Points on a hilly landscape, in no order, each with its height.
A climber steps from a point to the highest of its 6 nearest points, and stops where none of them is higher. Distance is the straight distance between rows; heights are no part of it.
Z251: [ -7 -16 -22  -9  34   2   6  -9 -10]  height 7.45
Z416: [-20  -3   0  -8  -7  20  -4 -14  10]  height 6.12
Z897: [-12  -4 -16  10  -5 -19  18  -1   1]  height 0.36
Z838: [-17  -5   1   5 -16   8  -2  -7  24]  height 7.64
Z39: [ 13   1   8   2   6  13 -20  -6 -17]  height 6.27
Z442: [ 14 -13  -3   4  -7   5  -8  20 -30]  height 7.58
Z115: [ 19   7  12   3 -12  -3  -1  12  18]  height 4.35
Z320: [ 14  29  15 -14  -6   7   5  11  12]  height 6.04
Z90: [  5   0   0 -11  -2  23  -3   4 -14]  height 6.50
Z485: [ 16   9  18  -3  12 -38 -12  17   3]  height 4.11
Z635: [ -7  -6  -1 -13  -4  30  -1   2  -8]  height 6.48
Z949: [ 12  -7  10   5  -2   5 -15  -9  11]  height 5.51
Z868: [ -1  19 -11   5  -1 -13  20   6 -15]  height 1.59
Z91: [-13  24  -5   4 -10  -7  10   8   0]  height 2.99
Z629: [ 17  -6  14   7   5 -15 -18   0  11]  height 5.14
Z748: [ 14  -5  11  -3   7  19 -20  -9  -9]  height 6.23
Z703: [ -1 -22 -19  -4  36  -1   4 -10  -7]  height 7.43
Z67: [ -6  28 -10   4   4  -7  19  -8 -19]  height 1.36
Z739: [ -2  -1 -15   6  -3 -18  23   2  -9]  height 0.82
Z383: [ -2 -27 -15   2  28  -9  11 -11   3]  height 7.14
Z448: [-16  40   2  -5  -5   2   6  -4   3]  height 2.59
Z308: [ 15  -6  15   4   6   1 -24 -11   1]  height 5.89
Z934: [ -9  -3  -7 -15  -8  28   6  15  -9]  height 5.88
Z755: [-25 -10   0   2  -4   4   0  -9  10]  height 3.19
Z917: [  9   8 -19   6   6 -13  25   2 -17]  height 1.29
Z765: [  9  -6  11   8 -11   5  -6  -4  20]  height 4.27
Z670: [-30  -8   2   4 -11   2   3  -8  17]  height 1.82
Z997: [  8  -9   6   2  -4  20 -12  -9  -7]  height 6.29
Z366: [ 14  -2  -1   1  -5   6 -18  10 -33]  height 6.51
Z639: [ -5  28   6  -3 -18   0   7  11   7]  height 7.63
Z626: [ -6  12   7   2 -21  -4   6  12  14]  height 3.01
Z339: [-20 -16 -14   7   7 -11   5 -11   0]  height 4.32
Z477: [ -1 -14 -16  10   5 -21  17   0   0]  height 1.37
Z318: [-29 -15 -12   3  13  -1   3 -12  -3]  height 6.90
Z617: [-25  -9  -8  -9   5  14  -3 -10  -2]  height 7.18
Z291: [ 24  21  17 -11   3  -4   4  12   5]  height 7.96
Z231: [-30  -7 -18 -13  13  12   1  -1 -15]  height 7.52
Z965: [ 14  -2  13   8  12 -28 -20   0   7]  height 4.57
Z156: [ 26   8  17   7  -2 -14  -6  11  16]  height 4.98
Z657: [ 16 -10  -2  -8 -12  22  -5  15 -19]  height 7.46
Z611: [-21 -16 -15   0  24  -3   1 -15  -7]  height 7.37
Z202: [22 25 16 -9 -7 -1  3 13 12]  height 8.17
Z777: [ -9   0   2   2 -18   4   3   1  17]  height 2.51
Z204: [  9   1  10   2  13   0 -27  -8 -15]  height 6.09
Z702: [  1  -7  13   5 -11   9 -10  -6  20]  height 4.17
Z620: [-21  -5  -5  10 -12  -6   6  -7  12]  height 0.38
Z241: [ 12   7  11   4 -15  -1  -1   7  22]  height 3.36
Z988: [ 33  16  18  -6   3 -14  -1  16   8]  height 6.14
Z546: [ 14  -5   4  -7  -6  28  -8  -4 -16]  height 6.55
Z187: [ -1 -24 -15   2  16 -16  16  -9   1]  height 4.83
Z939: [-13   7  -9   8  -9 -20  15   5  -2]  height 0.71

For each start below, name the point where the climber stops.
Z204: Z442
Z939: Z202
Z897: Z231
Z67: Z202
Z917: Z202
Z629: Z442
Z739: Z231
Z949: Z442
